Points, in no order, along strands that fork, close into loops and pass close to each other.
In the rows, 128 means zero.
Points whose rows are less than 106 apart are linked; no others are.
Lani: [101 162  60 185 163 137 132 129  93 162  98 183 131 108 124 165 119 166
 124 139 143]
vonu: [112  92 134 185 122  96  59 106 125 118 106 123 166 160 111  58 107 146
 152 130 143]
sepum: [ 90 176 142  97 130  49 126 102 138 126 136 189 110 119 138 142 161  92
 148 144 109]
rav: [102 163 105 130 111  86 104 107 112 174  98 176 101 162  92 150 152 130
 132 116 134]
lupak: [140 142 134  52 118  75 142 128 148 110 121 165 146 109 182 155 151  89
 117 114  94]
Telez: [129 109 109 151 150 159 100 142 132  87 146  99 180 121 120 127 125 144
 130 178 112]
Ras: [122 146 156  92 108 143 210 129 107 156 141 164  57 110  84 170 111 118
 136 123  93]
gav: [164 129  86 141 107 122 103 142 166 131 143  93 154 107 188 116 134 116
  99 144 137]
rufi: [137 109 203 118 116 131 139 104 176 181 173  95  97 118  94 110 121  80
 158 117 104]
vaf: [103 118  73 195 130 180 109 158 115 149 105 118 156 101 159 135 107 141
  84 148 166]
datad: [162 133 116 110 144 163 183 189  68  85  97 142 147 146 157 161 100 168
 131 115 142]
kaga: [ 79 162 131 151 129 127 116  91  68 145 120 149 122 109 147 133 153 174
 125 103 150]
vinuv: [ 90 155 132 128 137  74 136 104  99 146 116 190  98  87 151 137 147 106
 125 111 117]
Vifu: [ 93 111  61 187 115 110  79 139 110 151  66 165 145 121 139 110  98 139
 109 128 170]
midu: [150 119 141  98 127 170 162 146 126  86 169 134 117  85 102 131 115 114
 147 165  96]
Fudar: [135 120 192  81 147 129 153 114 203 148 177  90 112 125 113 141 137  68
 116 142 118]
Samim: [131 100 121 145 130 158 120 102 122 152 109  84 130 114 171 153 131 163
  73 105 158]
kas: [104 136 131 136 105 103 119 125 126 148  99 117 103 174  98  91 127 157
 144  81 128]
petik: [146 161  74 125 102  99 126 137 146 162 104 174 105 167 124 154 137 142
 120 128 110]
zub: [ 85  99 145 167 172 134  56  85  97 126  99 130 184 101 123 104 124 124
 123 151  84]
totil: [141 114 127 111 150 125  82 117 141 127 141  66 172 168 136 109 141 188
 142 115 150]
roroz: [154 144 141  97 129 148 209 129 146 138 194 131 100  79 128 181 136 101
 124 145 125]
mori: [100  66 160 109 132 117 160 156  79  84  95 178  97 106 111 126  86  90
 122 122  72]
radi: [153  97 159  58 151 145 150 130 111 107 170 124 136 162  92 181 130 138
 127 161 114]
Buvuz: [177 153  68 151 138 153 132 170 150  88 161  96 165  98 171 142 134 146
 102 140 159]
Vovu: [153 182 175  78 125 155 203 117 148 133 186 106 101 126  99 179 132 126
 120 125 165]
tedid: [146 116 129 168 123 134  73 144 156 122 130  91 165 170  88  84 101 132
 160 135 147]
kem: [108 122 206 127 113 124 126  95 168 171 133  80 125 141 133  70 132 118
 179  81 165]
lig: [138 125 187 121 123 121 146  94 153 147 135 119  90 137  89 101 123 117
 159 101 150]
gotuv: [149 195 120  55 132 101 170 123 167 134 147 163 124 146 142 202 167 142
 113 127 137]
gop: [129 133 133 114 133 129 175 135  86 119 106 188  94 125 106 165 115 130
 134 122  92]
Gole: [146 129 135  57 149 118 166 111 141 129 159 140 132 160 115 187 156 149
  97 136 105]
Pokuv: [144 119 106 112 125 117 123 129 150 149 106 152 103 194  89 153 118 117
 127 136  80]
Bugoz: [147 109 167  72 117  79 116 122 189 102 128 128 141 110 172 112 152  81
 127 116 113]
Vusa: [148 150 186 103 129 104 125 122 155  61 189 134 150 149  99  90 131 121
 195 146 145]
zol: [124  88 160 132 128 110  70 113 146 132 114  73 154 111 185  89 147 120
 118  94 148]
kovi: [170 153  94 153 118 149 148 124 191 153 204  91 106 122 119 137 130 110
 110 173 114]
rafi: [114 103 130 181 136 139  93 143 170 152 151 104 129  54 121  76 126  77
 140 166  83]
Lafan: [146 166 156 123 140 110 146 131 156 101 207 108 128 149  50 121 118 132
 182 154 148]
ratug: [ 93 127 159 143 111 154 142 101  81 144 131  73 114 143 117  75 127 175
 150  68 177]
Vabi: [126 178 145 111  96 115 201 151 127 135 156 163  79  99  92 135 126 117
 157 127 124]
guber: [126 129 147 105  80 127 154 120 110 129  91 128  86 108 151 135 135 134
  91  67 137]
kagal: [130 151 133  79 125 105 168 150 120 100  86 182 116 130 153 170 130 101
 130 111 117]
rimas: [132 128 123 114 122 154 163 132  94 126 113 118 111 133 156 149 136 165
  91  94 155]
dizel: [156  91  94 149 115 177 101 125 149 142 126  71 156 106 174 128 133 127
  63 124 146]
tuz: [193 153  93  97 132 140 162 171 128  91 161  91 171 135 186 149 136 168
 140 117 159]
roli: [115 116 176 125 151 140 100  95 114 136 138  60 148 142 139 109 143 181
 151  84 181]
zomo: [178 149 107  67 113 130 123 157 140  86 134 102 155 171 149 146 142 163
 130 104 166]
Dez: [109  75 161 172 129 141  89  94 141 159 101  86 135  98 150  73 133 114
 155  99 133]
Dal: [127  89 122 123 137 183 171 163  77  85  95 144 136 103 154 154  86 143
 109 126 124]
pifub: [166  72 134 124 137 168  94 127 138 116 129  88 173 171 111 132 111 129
 130 164 100]
muzoz: [144  87 175  92 125  89 106 113 169 119 126  80 161 124 190 126 170 124
 108 106 131]
Nipef: [102 105  97 156 137 124  95 128 103 133  82 178 123 130 147 137  98 121
 114 140 111]
kame: [143 109 161 125 114 164 192 163 102  95 171 117 101 103  63 104  96 110
 171 146  97]
puze: [168 131 121 107 139 144 175 153 151  94 170 120 138 110 142 159 131 100
 122 165  98]
zetu: [128  84 131 148 126 195 131 156 132 122 130 106 103  93 125 123 102  95
 102 147  97]
vufim: [154  76 157 100 140 138 105 131 134 114 112 123 131 192  90 138 119 124
 126 137  80]
Pumaz: [151 151  70 148 157 116 105 144 167 134 163 139 161 177 129 164 141 126
 123 180 126]
Sono: [122 181  92 141 129 117 136 145  98 113  88 156 160 138 155 168 133 171
 150 110 159]
moven: [145 123 124 147  88 185 204 170 103  84 141 110  68 144  48  90  92 122
 146 128 127]
Rigi: [101 203 189  70 117  47 151  90 146 103 130 173 118 122 147 129 157 101
 151 123 160]
vob: [ 77  75 117 161 164 131  63 112  83 161  95 145 144 121 111 128 116 126
  94 138 106]
los: [159 163 106 127 139 143 144 173  54  99  64 144 183 129 195 181 123 162
 144 123 161]
Natoz: [106  91 178 119 134 146 126 139  91  84 121 143 115 101  85  94 100 117
 143 141  71]
nesag: [129  73 133 159 105 183 167 145  96 101 104 125 119  98 137  99  88 119
 102 132 136]
bes: [174 132 102 134  91 121 125 146 165 122 139  81 123 192 129  96 129 139
 124 108 157]
zoti: [103 188  48 167 124 122 119 148  95 152  76 176 138 159 126 160 128 179
 130 126 164]
Dafab: [124 135 139  81 144  72 105  97 189 187 126 127 107 105 159 159 167  91
  93 120 107]
tobig: [104 130 137 104 101 102 118 103 139 143  88 136  88 139 147 111 143 121
 128  84 119]
seker: [ 97 130 174 152 116 117  96 109  97 128  98 115 106 159 102  67 104 154
 176  74 171]
tigeg: [116  69 138  90 117 111 120 168 124 109  88 154 108 122 110 128 101  61
 102 132  67]
Lakib: [136 202  70 144  97 138 170 160 127 148 148 114  75 174  76 110 112 157
 140  80 175]
vuzir: [169 137 107 139 108 156 156 131 154 131 170  96 107 106 121 127 134 128
 114 132 157]
fufo: [153 146  55 144 115 128  94 141 161 164 109 132 137 129 179 147 160 133
  65 129 135]
ralak: [169 134  68 125 150 140 122 157 133 106 130 149 178 179 155 177 123 140
 109 161 137]
Badal: [116 145  96 184 173 141 102 138 103 120 160 145 174  95 122 126 127 142
 151 180 137]
nere: [146 148  70 157 138 130 101 124 188 176 185  86 144 142 109 144 152 130
 131 178 120]
moli: [ 48 153 131 149 118 111 105 100  82 176  86 170  83  96 132 119 156 130
 119  94 121]
fures: [110  82  75 175 121 130 102 157 122 135  81 149 148  70 178 110 107 124
  79 131 166]
Tamu: [154 159 102 156  84 147 174 143 134 147 146  99  66 130 104 112  97 129
 126 103 150]
Dalu: [117 146 179 132 145  88 101 103 115  64 176 114 175 137 117  66 155 120
 183 152 125]
kevi: [ 90 164 128 117 152  73 100  91  91 132 120 190 126 166 114 159 140 169
 150 125 120]
fek: [ 79 148 120 209 133 110  90  95  78 128 113 159 130 106 129  92 139 157
 144 132 159]
zipi: [121 123 131 144 121 109 110 123 151 126 154 144 113  69 130 107 149  73
 140 148 101]
Siter: [ 96  85 152 153 148 119  61 115  96  90  90 145 179 138 134  73 112 128
 134 135 120]
Kur: [101 139  88 211 151 141 101 132  77 130 119 152 166  82 126  94 113 140
 152 143 171]
bak: [106 119 112 101 109  89  99 110 154 184  85 145 100 134 149 152 161 115
  82 100 106]
res: [ 85 111 192 157 159 121 114  91  94  75 164 131 155 132 101  64 129 105
 190 161  91]
mekeg: [ 95  95 146 171 136 156 107 112 117 157 113  88 148  53 135  66 132 104
 138 132  98]
gipe: [119 142  49 176 142 167 129 142  99 147 109 167 152 132 137 165  98 149
  81 171 144]
nur: [176 140  96 116 122 127  94 139 159 109 152  77 174 197 132 129 141 162
 124 129 154]
sez: [107  60 145 123 127 145 126 141 132 136 107 112  84  85 114 122  87  81
  97 133  64]
Gage: [143  91 106 102  98 136 148 124 147 128  92 139  83 194 132 126 102 113
  86 104  86]
pul: [158 178 139  81  97 131 213 143 138 125 156 134  70 152 108 148 137 121
 150 111 161]
kasa: [ 98  94 196 148 168 160 115 106 103 113 147 113 145  99  74  83 108 132
 176 163  87]
biti: [121 182 121  84 155  96 126 105 123 146 117 171 128 146 136 192 177 153
 142 131 125]
tilal: [139  94 175  89 138 103 116  90 201 186 139  92 129 126 138 144 163  86
  97 138 123]

A tip is a point with one link. Name the tips that can be reached along the links from each point below, in the order of the rows.
kame: moven, zipi
Tamu: Lakib, ralak
pifub: radi, Rigi, Gage
Lani: tedid, Lafan
zomo: kem, bes, fufo

A piece is all that can be reached along the links. How many separate loops has the piece of each point below (a circle has one, a figure eight two, a Y none), and how many tips (points with one link)?
Sono: loops 0, tips 2
kaga: loops 0, tips 3
rimas: loops 1, tips 3
rafi: loops 0, tips 2
